Points, in no order, along strands that fork, close into loops and pass close to each other.
Two points are linked if the straight distance between their rows is under 64.3. Some points are linked to none.
K_221: [-24,-15,-10,1,8,11,-4,18,-2,1,-3,-4,12,3,18,-17,4,21,2,-7,-2,9,8,15,-17,-7,-5,3,-21,-1,8,-9,-19,7,13,7,16,13,19,9,19,-1,-7,-9,9,11,-9,-7,-14,1,30,6]
K_216: [27,-12,-4,2,8,-10,2,0,-1,-3,-1,6,-10,0,-7,-2,7,-5,-11,-12,-29,4,-6,3,3,15,4,-3,-4,2,8,6,17,1,2,10,-4,-2,2,-14,5,7,-14,25,-6,2,-4,19,-1,-4,1,5]
K_212: [14,16,-5,10,-12,-16,-16,-8,-8,-11,7,-22,-21,1,-11,8,14,-9,13,-17,-4,-15,-7,-10,8,4,6,-23,-6,-15,-5,1,-3,-7,4,-8,3,-2,15,9,-6,11,-12,-19,-21,8,11,-3,-16,2,-7,-12]
K_780: [-14,8,26,-22,6,10,4,-8,2,-8,-13,-7,14,-6,-14,10,-23,3,5,3,16,6,7,10,-3,0,19,18,9,12,-10,-4,-10,8,-5,-27,-4,-10,-28,3,7,15,3,8,-16,6,-11,1,5,22,-22,-10]
K_967: [-6,-20,5,-22,1,5,21,-6,8,-7,-4,11,14,11,-3,-3,-6,0,-13,1,-10,17,-3,15,-10,2,-7,10,17,-1,-4,12,5,14,-9,-1,3,-23,-11,-21,-7,15,12,21,-3,-5,-15,17,23,6,-15,2]
K_511: [27,-4,-2,-8,5,-6,11,-8,5,15,16,4,-14,2,-4,21,10,-14,-11,-4,-23,9,4,5,-11,10,11,-5,18,1,11,-11,10,1,-16,1,-31,4,-3,-34,-1,2,-10,29,3,0,-2,23,25,-13,-15,-3]
K_543: [-15,5,-5,5,-12,11,-6,3,-10,-15,-7,-21,0,1,-11,16,4,-1,0,-1,-3,12,7,16,-15,-12,7,8,24,-3,1,-1,-8,21,-23,-6,3,4,-14,-7,4,-6,1,0,-9,-12,-25,-13,15,16,-32,-5]
K_427: [16,2,-16,22,-5,2,9,-4,1,-10,8,-1,-20,2,-9,18,16,-3,-3,0,-22,14,0,6,3,9,9,-11,22,-11,13,9,7,5,-10,14,4,17,1,-10,4,-6,-2,12,7,-15,-3,-4,1,-10,-11,-3]
K_335: [-4,-7,-1,-10,13,1,1,8,-1,12,-5,4,8,3,8,-9,-10,-6,-12,18,3,11,13,6,-9,-10,2,2,-11,19,10,-22,-6,6,5,9,-11,14,-10,-7,2,-15,-18,14,12,11,-6,19,12,-16,8,10]
K_336: [-7,-3,-7,-3,1,3,9,-5,8,-11,-8,23,11,6,-4,-12,-13,-4,-3,5,12,-1,-5,2,5,2,-5,24,3,3,11,7,23,-11,9,1,3,-2,-11,19,6,3,16,9,-4,6,3,-4,-7,-5,6,-2]
K_763: [-19,16,-24,21,-13,0,5,5,-4,-9,5,-2,-1,0,-8,-8,11,7,0,2,2,-3,-6,6,9,-6,-3,3,14,-12,6,6,12,-8,3,12,15,13,8,18,13,-10,18,-8,1,-10,2,-21,-12,-6,2,-2]
K_678: [-4,-4,28,-20,24,12,6,3,7,11,-9,11,5,-7,1,10,-28,-12,0,8,12,6,15,2,4,13,15,5,-11,24,4,-14,-13,11,12,-7,-5,9,-23,-10,8,6,-16,9,10,14,6,12,-7,-7,13,1]
K_496: [-6,-13,-4,-15,-7,1,4,1,2,-8,-10,-1,15,8,-2,-9,-3,5,-7,2,-2,7,-7,6,-11,-10,-14,8,-3,5,-7,15,-2,2,2,11,8,-11,-3,-1,-10,5,17,7,-9,-9,-19,12,12,13,-10,5]
K_29: [10,6,9,3,16,-8,-13,-3,-1,-9,0,1,-19,-10,-9,9,1,5,21,-16,-3,-3,-9,-6,18,25,7,-23,-24,2,-6,10,-14,1,15,1,16,5,19,11,15,18,-13,-16,-13,8,11,-2,-29,10,14,-10]
K_892: [24,-2,11,1,-2,-13,-17,3,-3,-1,-6,-13,-4,-8,-8,7,-2,0,2,-18,-12,-8,-7,-3,-1,10,3,0,-22,3,-4,-4,3,-3,5,-11,-4,-9,14,3,9,10,-21,1,-19,9,-2,10,-9,8,-9,0]
K_808: [-7,-6,-5,0,-15,7,18,-8,6,-5,26,8,9,6,4,-6,7,7,11,-8,4,-15,-7,-17,0,-17,-2,-2,30,-23,-4,4,16,-10,-13,-9,3,-13,1,2,-13,19,10,-12,-15,4,15,-8,8,6,-7,-7]
K_132: [16,16,-12,16,-9,-4,-3,-11,-9,-10,8,-15,-21,-4,-15,15,14,-6,7,-13,-20,0,-5,1,8,7,7,-14,9,-15,1,2,0,-2,-12,0,2,13,7,-1,-1,1,-4,-4,-7,-6,4,-5,-6,1,-6,-5]
K_965: [4,15,-22,19,-17,-29,-16,2,-11,-16,7,-5,-5,2,-8,-14,16,-5,-1,-10,10,-19,-10,-15,20,-13,-13,-9,-6,-11,1,4,22,-14,14,7,0,4,15,26,-7,-11,15,-9,-10,-2,4,-7,-5,-10,-2,-1]
K_20: [-1,9,25,-7,17,6,-19,1,-8,20,-18,-8,5,-10,-1,6,-23,-10,13,-1,12,-7,4,-15,2,1,19,-5,-17,8,-19,-2,-17,6,0,-24,-1,-21,-9,-1,5,-6,-28,-21,-4,-4,19,-13,-6,14,2,-5]
K_651: [-9,-4,-17,12,-14,3,15,2,8,-5,42,-3,2,1,6,4,17,20,15,-13,-8,-15,3,-5,-9,-8,-2,0,22,-25,3,-5,14,-20,-17,-11,1,16,27,11,-7,17,16,-15,-1,14,5,-14,-1,-15,-1,-9]
K_106: [-13,3,-3,5,-7,14,-3,9,-4,-11,-14,-15,2,-1,-11,2,9,9,5,-8,-9,19,-3,22,-8,-4,6,5,8,-6,0,7,-13,14,-14,-2,23,-1,5,-2,11,1,0,-7,0,-21,-23,-8,-2,22,-11,-3]
K_74: [-6,-4,-2,-3,1,2,-12,14,-3,-6,-20,-15,-4,-8,3,1,3,-2,-14,4,-10,22,13,20,-14,-2,8,4,-10,13,4,-7,-17,10,-2,10,5,12,4,-4,15,-7,-15,14,0,-5,-22,6,0,6,-5,10]
K_69: [37,1,-5,9,8,-18,-8,2,-5,8,-6,-10,-19,-4,-5,9,8,-12,-7,-13,-34,5,-2,-4,8,12,3,-15,-12,6,0,4,1,2,-2,7,-9,-8,11,-20,4,-9,-21,13,-2,-8,0,20,0,-5,0,1]
K_712: [6,-17,6,-5,26,-6,13,-3,4,5,-7,21,-1,5,-3,-20,-9,-15,-3,-3,-9,0,3,1,16,8,5,-2,-6,7,10,10,10,4,15,8,5,-13,-13,-13,7,3,-27,14,1,11,19,17,-4,-4,19,11]
K_256: [17,-10,13,-11,22,-6,-2,5,8,21,-10,17,0,-4,9,-6,-9,-9,-7,11,-2,2,3,-5,7,8,-2,0,-15,16,-1,6,-8,2,16,6,-6,-7,-6,-18,-7,1,-14,7,19,5,8,20,-1,-11,24,13]
K_455: [14,-3,-8,13,1,-11,-16,9,-9,14,-23,-2,-5,2,5,-12,0,-4,-8,-3,-12,-5,-5,-5,5,-2,-6,-9,-23,5,2,10,-2,2,15,12,4,-9,8,-3,0,-25,-16,-2,8,-4,5,1,-12,-10,22,12]
K_530: [3,7,5,11,-3,-3,-16,6,4,-1,-6,5,-15,-6,8,6,3,14,8,4,20,-6,-6,-1,10,14,-6,-13,-24,13,-6,5,-13,-7,13,8,12,14,11,24,0,0,15,-17,17,-1,-2,-7,-14,-6,15,-4]
K_79: [-13,4,-7,-5,0,4,20,-5,10,-5,2,16,17,6,2,-18,-5,4,-4,18,17,-4,-13,-5,6,-5,-13,14,16,1,3,16,13,-7,1,12,-1,-1,-18,8,-15,-3,27,5,9,-7,6,-4,6,0,2,0]
K_154: [-12,26,-7,12,-14,-15,-18,-2,-13,-24,-15,-13,-6,-1,-6,-8,10,-6,-1,6,18,-5,-2,5,15,-8,-6,-2,-6,0,-6,11,2,-6,3,7,11,6,3,28,1,-18,17,-8,-5,-13,-8,-19,2,11,-20,-3]
K_454: [17,14,4,2,-18,-9,-3,-14,3,-15,20,-8,-25,-7,-21,16,10,-2,20,-14,2,-10,-16,-19,15,13,6,-10,11,-23,-10,8,1,-10,1,-17,-4,-11,16,4,-11,20,9,-22,-23,6,6,-7,-9,13,-20,-21]
K_765: [3,-22,-16,3,-8,-9,-1,7,-5,1,10,-10,6,17,6,-12,19,11,-6,-20,-24,1,0,2,-13,-18,-7,-15,1,-14,0,4,-2,2,-4,10,4,-6,29,-10,-8,3,-15,0,-16,5,-4,9,7,5,1,6]
K_138: [2,-12,-7,4,-29,-7,6,-7,0,1,23,-17,11,12,-4,8,18,2,-5,2,-13,5,-9,-1,-17,-12,-14,-2,20,-18,1,7,11,-2,-15,2,-9,-1,9,-10,-18,10,27,-1,-20,-3,-11,3,29,5,-32,4]
K_736: [16,6,3,5,-20,7,1,-12,5,1,30,-12,-15,-4,-9,29,13,2,11,-14,-8,-14,-6,-10,-5,9,9,-7,17,-27,-3,-9,9,-18,-11,-22,-14,0,12,-4,-14,25,2,-13,-16,10,5,-6,3,3,-19,-19]
K_483: [6,1,-5,6,7,15,3,4,12,-1,0,7,-6,2,4,4,3,3,5,-8,-13,2,5,12,-2,14,6,1,-8,-4,11,-10,9,-8,2,3,4,12,10,-3,9,9,-5,1,5,9,-1,-6,-14,-9,10,-9]
K_161: [-13,14,-3,-1,-2,8,1,-6,0,-6,5,3,2,1,4,-2,-4,-1,7,17,22,1,9,-4,-4,-9,-2,-1,3,10,-1,-16,-6,2,-3,5,-11,22,-16,8,-9,-9,10,0,9,3,-2,-1,8,-4,1,4]
K_831: [3,7,-19,16,-15,-27,-12,5,-12,-13,13,-6,-17,11,-1,-25,11,9,3,-2,11,-15,-10,-10,29,-10,-15,-23,-8,-9,-13,18,4,-12,10,14,14,1,20,13,-3,-10,19,-15,-3,-4,9,-4,-11,-2,10,-4]
K_816: [-9,10,30,-6,21,11,-19,9,-2,16,-29,-9,13,-12,-4,4,-22,-8,5,3,21,1,12,4,1,4,22,5,-19,20,-12,-2,-14,12,7,-18,13,-12,-20,4,14,-4,-29,-10,5,2,1,-9,-12,4,3,-3]
K_306: [9,-1,36,-21,30,5,1,5,-1,26,-6,12,2,-17,-2,18,-27,-22,9,13,15,-5,2,-16,15,30,15,-7,-14,21,0,-13,-12,14,20,-17,-12,2,-9,-4,10,10,-23,-8,11,14,15,4,-17,-2,13,-1]
K_867: [15,12,22,0,12,-16,-31,11,2,-11,-15,-5,-14,-16,-6,7,0,-4,9,2,6,-1,-5,-5,22,25,-7,-19,-37,12,-11,15,-20,3,23,12,23,-1,16,17,10,8,-6,-18,-6,1,-6,2,-28,5,16,-2]
K_166: [27,-1,-2,-1,-5,-18,-13,4,-10,14,1,-19,-13,-11,8,7,14,-14,-17,6,-15,9,5,-4,-15,-2,-12,-2,-13,17,1,-22,-15,-4,-4,7,-28,15,11,-17,0,-17,-7,18,1,-1,-12,24,15,-7,-12,16]
K_367: [38,0,9,3,-4,-18,-22,2,-6,4,-10,-20,-15,-9,-9,10,7,-5,-4,-15,-24,-4,-14,-9,3,6,-4,-13,-21,0,-16,6,-7,-7,-3,-2,-4,-22,19,-15,-5,-1,-17,-2,-14,-7,-4,17,-6,10,-8,5]
K_276: [-11,-3,-21,10,-1,9,9,-1,1,0,7,-2,4,3,4,-3,10,9,4,0,-8,1,7,9,-7,-3,-5,1,11,-16,11,-5,4,-7,-10,8,2,14,8,3,8,-4,5,3,8,0,3,-13,-6,-13,9,-1]
K_942: [-7,17,15,-1,-5,9,1,-8,-2,-8,-15,12,6,-6,-14,10,-16,-8,9,-3,17,-13,-7,1,12,19,15,27,10,3,3,6,20,-2,-1,-22,1,-13,-23,22,15,13,6,-4,-8,1,7,-16,-13,13,-13,-15]
K_255: [-11,-1,-5,4,7,8,-10,5,-2,6,-4,-7,7,-1,15,-1,-1,11,8,0,6,3,12,5,-17,-2,-3,2,-23,11,8,-22,-14,-2,9,-1,-1,22,12,18,5,-3,-6,-5,11,14,-8,-4,-13,-11,14,5]
K_662: [7,-13,6,-1,-4,2,11,4,4,-2,-10,20,11,-1,-4,-4,-2,1,-7,-3,-6,-10,-11,4,3,12,-13,23,-11,-4,10,6,19,-9,15,5,5,-11,5,10,4,9,11,6,-4,4,-6,3,-14,-8,10,-1]
K_866: [-10,3,7,5,14,5,-7,1,2,-2,-4,12,6,4,1,-18,-7,2,10,-1,17,-9,4,-2,14,7,-1,-2,-13,3,4,6,4,-5,19,0,11,4,0,18,8,4,-9,-15,2,11,16,-7,-26,-5,23,0]
K_719: [-1,-16,6,2,13,19,13,3,18,12,-4,20,1,-1,14,2,-5,9,2,-19,-24,2,5,13,-16,21,13,18,-3,-10,14,-6,15,-8,3,-8,3,-6,7,-7,16,12,-19,10,4,10,6,-10,-11,-13,24,0]
K_801: [-5,-9,13,-22,3,6,10,-2,1,7,-7,-5,9,2,-2,7,-11,4,-12,11,-2,12,0,5,-16,-10,-3,-2,14,15,-8,-5,-8,19,-14,-5,-9,-18,-20,-26,-18,-1,9,9,-1,-3,-16,15,32,13,-20,1]
K_445: [-20,26,-5,0,-7,9,-2,-10,-9,-16,-12,-10,-8,-4,-16,14,-1,-7,-5,19,11,19,3,11,2,-5,7,6,22,4,-2,3,-9,18,-15,3,0,14,-30,-2,4,-20,16,9,4,-22,-20,-10,18,10,-27,-5]
K_703: [-2,-4,-1,-7,22,1,13,3,3,5,-10,14,11,1,1,-15,-14,-12,-17,11,0,15,15,11,2,3,11,7,-7,19,21,-5,3,10,21,15,-4,11,-16,-8,16,-9,-26,30,15,13,-4,17,-3,-17,12,5]
K_409: [-13,4,-5,-11,16,1,10,-6,-3,-6,7,11,8,9,-4,-11,-9,-16,3,4,15,6,26,-1,5,-13,14,-9,4,11,17,-27,11,9,2,2,-14,25,-12,0,11,-7,-34,15,-10,18,15,12,0,-19,8,-4]
K_437: [-29,20,-30,15,-10,-9,-9,6,-8,-19,-9,-5,11,1,-2,-20,14,1,0,7,18,-3,2,9,8,-8,-4,12,-5,-10,7,5,7,-3,6,12,15,15,6,36,17,-18,11,-9,0,-14,-9,-28,-9,-1,-2,5]
K_535: [-8,2,10,-8,16,0,-11,5,-4,2,-11,-8,1,1,-4,-7,-6,3,5,12,13,5,12,6,2,-12,3,-22,-13,16,-17,-5,-28,18,5,0,13,3,-4,-9,-1,-2,-26,-4,-4,-1,-3,11,1,11,5,1]
K_960: [-21,-2,10,-19,0,13,7,1,8,-7,-8,-1,14,-1,-5,7,-14,6,-4,11,11,14,2,15,-10,-2,7,17,11,12,-11,-3,-13,12,-16,-11,3,-8,-22,-5,-6,14,24,12,-8,-1,-24,4,19,23,-24,-5]
K_562: [-2,18,-20,15,-20,-17,-20,-8,-17,-6,8,-26,-7,-2,-1,5,16,-17,-3,11,6,-1,10,-2,-1,-20,-6,-9,-1,1,5,-17,-2,-3,-8,7,-20,25,3,5,-4,-33,2,2,-2,-9,-7,-9,6,-11,-22,11]
K_185: [11,9,-12,-3,-15,-27,-16,-2,-15,5,5,-24,-7,-1,10,7,23,-20,-10,7,2,6,5,-6,-11,-11,-14,-14,-10,5,-3,-23,-4,-5,1,10,-25,19,15,-4,-9,-15,1,10,-7,-3,-6,7,20,0,-18,14]
K_350: [7,-13,5,-15,-3,4,23,-14,8,13,21,21,5,5,21,-10,-6,0,9,-2,11,-21,-6,-22,6,-2,-12,-1,20,-11,-7,1,10,-15,-4,-12,-18,-27,-7,-9,-15,9,2,-5,9,2,34,-6,10,3,20,6]
K_369: [-18,13,-7,-3,10,2,-1,-7,-1,-8,17,1,5,9,4,-8,-1,-6,5,18,27,1,26,-9,0,-19,5,-13,3,14,3,-35,-5,3,0,6,-13,36,-9,12,1,-16,-9,2,3,14,7,4,5,-13,8,1]
K_510: [-12,-4,-2,1,3,13,6,3,3,8,26,2,0,7,14,-6,1,26,14,4,15,-11,6,-16,-7,-21,-5,-14,13,-2,-23,0,-15,0,-17,-10,1,-2,5,-9,-15,0,17,-24,14,-4,16,-16,5,8,20,-2]
K_419: [-14,-1,-13,10,7,25,18,2,8,11,23,1,-16,-1,12,2,2,26,15,2,-1,-3,-3,-9,1,-17,4,-14,26,-16,-13,2,-15,-1,-20,-5,9,-1,-3,-16,-7,-4,7,-22,17,-19,25,-22,-3,0,25,-2]
K_990: [-23,-31,1,-7,10,10,2,10,7,11,5,9,28,9,19,-20,-8,19,-8,-7,-5,6,11,9,-28,-5,-2,13,-20,3,10,-13,-6,1,10,0,3,2,11,2,4,9,-9,6,4,26,-10,3,-2,-4,26,8]
K_372: [9,-11,-6,-2,-16,2,25,-10,10,3,32,0,7,5,0,11,11,2,-2,-6,-4,-8,-11,-12,-9,-4,-15,0,30,-24,0,1,14,-13,-15,-12,-9,-1,12,-8,-23,23,27,1,-13,4,4,9,19,2,-14,-2]
K_425: [-3,21,-10,16,-24,-27,-21,-2,-9,-20,1,-8,-1,-6,6,-9,13,6,3,1,22,-18,-7,-6,9,1,-14,0,-17,-2,-10,3,5,-19,5,4,5,8,21,36,-7,-13,28,-12,-3,0,-9,-9,-1,0,-8,-1]
K_503: [13,3,-4,8,-4,-1,-11,0,-4,14,-17,0,0,5,6,-16,-6,-7,1,-10,-11,-12,-9,-7,9,-10,1,1,-10,-14,-2,13,9,-7,1,-4,4,-30,2,-5,-8,-13,-14,-10,2,-11,21,-8,-10,1,12,5]
K_254: [21,-9,2,-6,-2,-6,7,2,-2,19,-3,-4,-3,-1,3,13,-7,-10,-14,3,-12,3,4,0,-7,0,4,2,12,6,4,-17,8,0,-9,-6,-29,-4,-13,-21,-5,-9,-5,19,8,-3,-4,18,19,-5,-11,8]
K_153: [24,-6,1,6,1,-17,-19,13,-6,9,-19,-3,2,-7,3,-6,-1,-7,-13,-4,-8,-5,-15,-3,5,13,-12,5,-41,9,2,5,11,-13,28,12,2,-11,12,11,5,-12,-4,3,2,6,-8,11,-13,-15,12,15]
K_958: [-15,-9,-12,2,-3,9,-4,9,-7,-10,-26,-13,-6,4,-5,-2,7,0,-14,0,-14,26,-1,30,-7,3,-4,4,-5,-1,6,17,-15,20,-5,14,17,1,2,-11,19,-10,-6,4,9,-23,-27,-4,3,11,-8,9]
K_229: [14,-7,12,-13,6,0,20,-18,12,-10,20,12,-6,8,-13,5,1,8,17,-9,-3,-7,-10,-11,13,10,-3,-10,23,-11,-13,18,0,-1,-9,1,8,-19,2,-11,-12,36,0,4,-16,5,18,10,3,17,-5,-12]
K_269: [17,0,8,-3,6,-9,-1,-1,-5,-14,-14,3,-6,-5,-14,1,-4,-12,1,-11,-11,0,-4,5,11,16,4,-1,-3,3,4,12,5,6,3,5,6,-7,-4,-4,9,10,-6,12,-15,2,-5,11,-10,4,-13,-4]
K_462: [2,5,10,-2,1,14,12,-10,6,-1,-2,11,-7,-4,-8,6,-9,-3,6,0,-4,-3,-14,1,11,6,8,-3,18,-9,-10,17,0,2,-9,-10,8,-18,-23,-8,-8,8,14,-5,2,-15,15,-5,4,10,-7,-12]
K_932: [3,-10,-14,11,-13,2,14,-7,4,-3,18,1,-4,5,-8,17,19,-5,-2,-8,-25,4,-4,1,-2,0,2,-2,25,-23,16,14,21,-2,-19,7,4,8,10,-7,-4,7,9,15,-6,1,-2,-1,3,-10,-14,-3]
K_522: [-1,22,-7,9,-24,-5,-14,1,-9,3,2,-20,-1,2,5,7,9,-6,-4,10,9,-7,-1,-10,-7,-18,-6,0,6,-3,-6,-9,4,-6,-10,-4,-22,1,-3,6,-15,-24,15,-8,2,-15,-4,-12,18,1,-23,-2]
K_726: [-11,8,-6,0,5,15,13,-8,8,-15,-13,8,-1,-1,-14,4,-11,-3,-1,3,-2,9,-1,6,6,-2,10,7,22,-3,9,9,8,14,-10,-2,10,-2,-27,-3,9,3,6,9,1,-10,-3,-8,-1,4,-14,-6]
K_160: [-14,10,3,4,2,-6,-23,9,-5,0,-1,3,6,-5,24,-3,4,12,1,7,27,-6,9,-4,-1,0,-12,-1,-29,10,-3,-13,-11,-8,12,2,6,28,13,33,2,-5,5,-14,18,12,-9,-9,-12,-11,9,-1]
K_214: [-11,17,5,12,-10,-20,-33,9,-10,-5,-5,-2,8,-8,18,-17,11,3,6,8,38,-18,4,-8,8,0,-14,-1,-30,2,-13,-3,-2,-19,11,-4,-4,11,19,44,-3,-11,14,-20,11,5,-3,-15,-5,-11,-3,-6]
K_916: [4,-8,-6,10,-22,-3,11,-8,4,-4,10,-7,-1,7,-15,4,14,-6,-8,-3,-16,4,-8,1,-1,-6,-9,1,21,-17,8,25,25,9,-4,9,6,-9,4,-10,-9,9,20,5,-19,-10,-4,6,18,3,-21,2]
K_183: [2,-9,9,-12,13,-10,-17,14,-7,5,-18,-10,6,-17,14,6,-2,-5,-16,9,-8,18,18,13,-17,-2,-2,0,-33,24,0,-17,-28,9,13,7,3,15,6,-5,11,-9,-23,18,4,8,-27,26,5,-3,0,17]
K_602: [-4,-16,-6,-16,5,-4,-12,6,-6,6,3,-9,5,2,22,-4,3,4,-11,15,4,13,19,12,-25,-14,-14,-5,-18,17,3,-24,-26,8,5,21,-5,23,10,-3,6,-17,-13,14,6,10,-17,17,10,-4,7,17]
K_233: [10,2,-2,16,-13,12,6,-3,8,1,36,-4,-17,-8,-3,19,14,18,15,-20,-15,-10,-10,-3,-5,13,2,1,18,-19,1,-15,12,-21,-12,-12,-5,17,25,11,0,22,14,-16,-4,11,4,-17,-8,-14,-3,-16]
K_15: [-16,7,7,-5,6,14,18,-10,9,-10,4,30,8,-5,-2,-4,-17,-4,10,4,20,-9,-5,0,7,18,0,27,14,0,5,2,14,-8,4,-13,5,-3,-20,16,4,17,14,2,-6,6,15,-11,-10,0,1,-11]
K_980: [-16,7,30,-17,28,7,-11,9,3,0,-18,8,11,-13,-9,-2,-25,-13,-1,15,26,11,18,2,7,8,17,5,-16,26,0,-4,-14,15,24,-5,5,4,-20,6,18,4,-26,2,-4,9,-4,5,-17,3,-1,-5]
K_807: [-1,-26,-2,-10,-2,-5,13,1,7,11,-8,8,13,12,12,-14,-4,12,-17,10,-9,4,-11,0,-9,-13,-17,10,-7,8,-2,14,-3,6,4,11,-3,-21,-7,-14,-19,-3,16,5,11,-3,-8,17,12,2,13,10]
K_446: [-15,-1,-3,4,-6,15,13,2,5,-7,-14,0,0,2,-9,0,-1,12,2,-6,-11,6,-8,15,-6,9,5,18,10,-12,5,13,9,8,-10,3,20,-14,-12,-2,11,9,13,5,-3,-16,-13,-9,-3,16,-4,-4]
K_115: [-2,-17,8,-9,4,5,17,0,9,10,9,18,8,7,12,-8,-11,10,-3,0,0,-8,-9,-8,-8,-6,-9,5,5,1,-3,9,2,-6,1,0,-3,-21,-8,-12,-18,4,7,0,8,0,13,1,6,1,20,3]
K_878: [12,-13,4,7,-6,-4,-11,12,2,12,-25,13,3,-6,5,-13,0,4,-15,-8,-11,-1,-17,5,2,18,-13,26,-37,-2,6,15,10,-15,17,1,8,-19,7,10,10,-4,11,-1,11,-3,-11,1,-11,-8,19,7]
K_616: [17,-4,0,6,-9,-9,10,-7,-4,17,8,5,-6,9,7,-14,2,0,9,-11,-4,-22,-9,-22,9,-9,-6,-11,9,-13,-7,3,10,-12,-1,-8,-8,-21,6,-8,-13,-1,-6,-14,3,-3,32,-5,-2,-2,17,2]
K_226: [19,-9,-7,7,10,3,23,-8,12,4,11,14,-12,8,0,18,11,-8,-9,-3,-33,15,-1,16,-1,12,16,0,24,-3,19,2,11,9,-19,16,-11,16,-4,-22,5,-2,2,27,12,-4,-8,9,12,-15,-11,-1]
K_904: [-7,-4,-9,-4,21,-5,8,-7,-1,-7,-5,14,-2,10,-12,-20,-7,-17,-7,1,1,10,15,8,12,-5,14,-7,3,11,16,-4,6,14,13,13,4,8,-12,-4,15,-8,-37,18,-6,11,13,17,-2,-12,6,5]
K_25: [-32,-6,1,-9,2,20,12,1,6,-4,20,4,17,6,11,-14,-9,30,13,4,21,-4,5,-8,-7,-28,1,0,17,-5,-18,7,-18,5,-12,-13,16,-14,-3,2,-12,13,20,-22,5,-6,14,-17,5,15,14,-4]
K_928: [0,-24,-4,-6,12,4,4,8,6,16,1,9,7,8,16,-14,-5,7,-2,-16,-18,3,6,12,-15,0,4,7,-6,-2,13,-3,3,-1,5,-2,-2,-8,8,-12,1,0,-20,7,14,14,8,7,-1,-8,26,9]
K_156: [24,-6,26,-11,24,4,4,-2,10,28,-4,22,-6,-8,11,15,-15,-10,4,6,4,-5,-4,-16,10,28,7,-1,-8,18,1,-12,-3,3,13,-6,-24,-1,-2,-10,-3,5,-14,-2,25,11,15,4,-6,-16,23,6]
K_232: [-29,3,-4,-2,-2,16,7,1,2,-6,-4,1,11,6,4,-5,-6,21,10,14,16,3,-4,6,-5,-17,-5,0,13,0,-15,13,-13,6,-14,1,18,-8,-11,-3,-10,-6,24,-18,6,-18,-8,-15,10,11,-1,-2]
K_231: [1,9,15,-8,-1,3,-3,-6,-4,2,-15,0,9,-6,-15,6,-23,-10,3,-1,8,-10,-2,-5,7,4,19,22,8,2,-9,1,5,2,-6,-26,-7,-28,-22,-6,5,8,-3,-1,-9,-1,10,-5,4,20,-19,-9]
K_78: [-9,-12,-11,7,-16,5,5,3,2,7,25,2,9,3,5,-13,11,12,5,-13,-6,-16,-1,-10,-9,-20,-12,3,18,-26,-5,-7,21,-21,-9,-13,1,-12,17,10,-6,5,3,-20,-3,5,19,-19,-7,-6,9,-6]
K_421: [-3,6,2,-3,6,22,24,-6,7,8,17,12,-7,0,2,7,-8,10,10,-2,3,-11,-8,-12,10,-3,8,-6,29,-13,-12,14,-9,-1,-14,-8,9,-19,-16,-16,-15,4,9,-17,13,-14,30,-15,3,9,15,-3]
K_541: [-14,17,-5,-2,3,9,11,-8,0,-18,0,2,-7,-3,-6,10,-8,0,-1,16,6,15,9,13,5,2,10,1,15,14,4,-8,-10,8,-7,7,0,23,-19,3,3,-5,15,8,4,-9,-8,1,2,4,-13,-2]
K_457: [22,-5,-7,1,-15,-8,-2,1,-6,4,-2,-16,-3,-4,-3,20,13,-14,-15,1,-20,5,0,-2,-14,4,-6,11,3,2,12,-11,5,1,-10,1,-25,8,3,-16,-3,-15,8,20,-1,-6,-18,14,19,-5,-24,7]
K_768: [5,16,17,6,12,-9,-18,11,-3,-2,-13,4,-9,-4,2,0,0,1,4,14,24,6,-4,-8,25,13,-4,-19,-29,14,-6,17,-17,4,27,20,18,10,3,16,3,-8,-8,-10,11,-3,4,2,-23,-1,24,-2]
K_88: [0,5,-2,2,-32,-4,-5,1,-10,5,9,-27,8,9,-2,14,11,-11,-14,8,4,2,-3,-11,-19,-17,-9,11,17,-16,3,-9,9,-2,-16,-12,-27,-3,-1,-5,-15,-8,23,-3,-12,-6,-15,-6,26,10,-39,3]

How many points has the smallest loop of links through each point below? Write - if it is on no loop.
K_455 | 18
K_335 | 14
K_69 | 5
K_445 | 6
K_736 | 13

A tip is a point with one link. Name the tips that can be reached along the links from each point below, in the order of the rows.
K_409 | K_20, K_232
K_115 | K_79
K_530 | K_29, K_831

A fork is a point with three links, a tip a point with one. Leave the first point through the second and follow the links. Name the first fork or tip that comes.
K_960 / K_801 | K_336
K_88 / K_522 | K_427
K_132 / K_212 | K_138
K_255 / K_221 | K_425
K_425 / K_154 | K_160
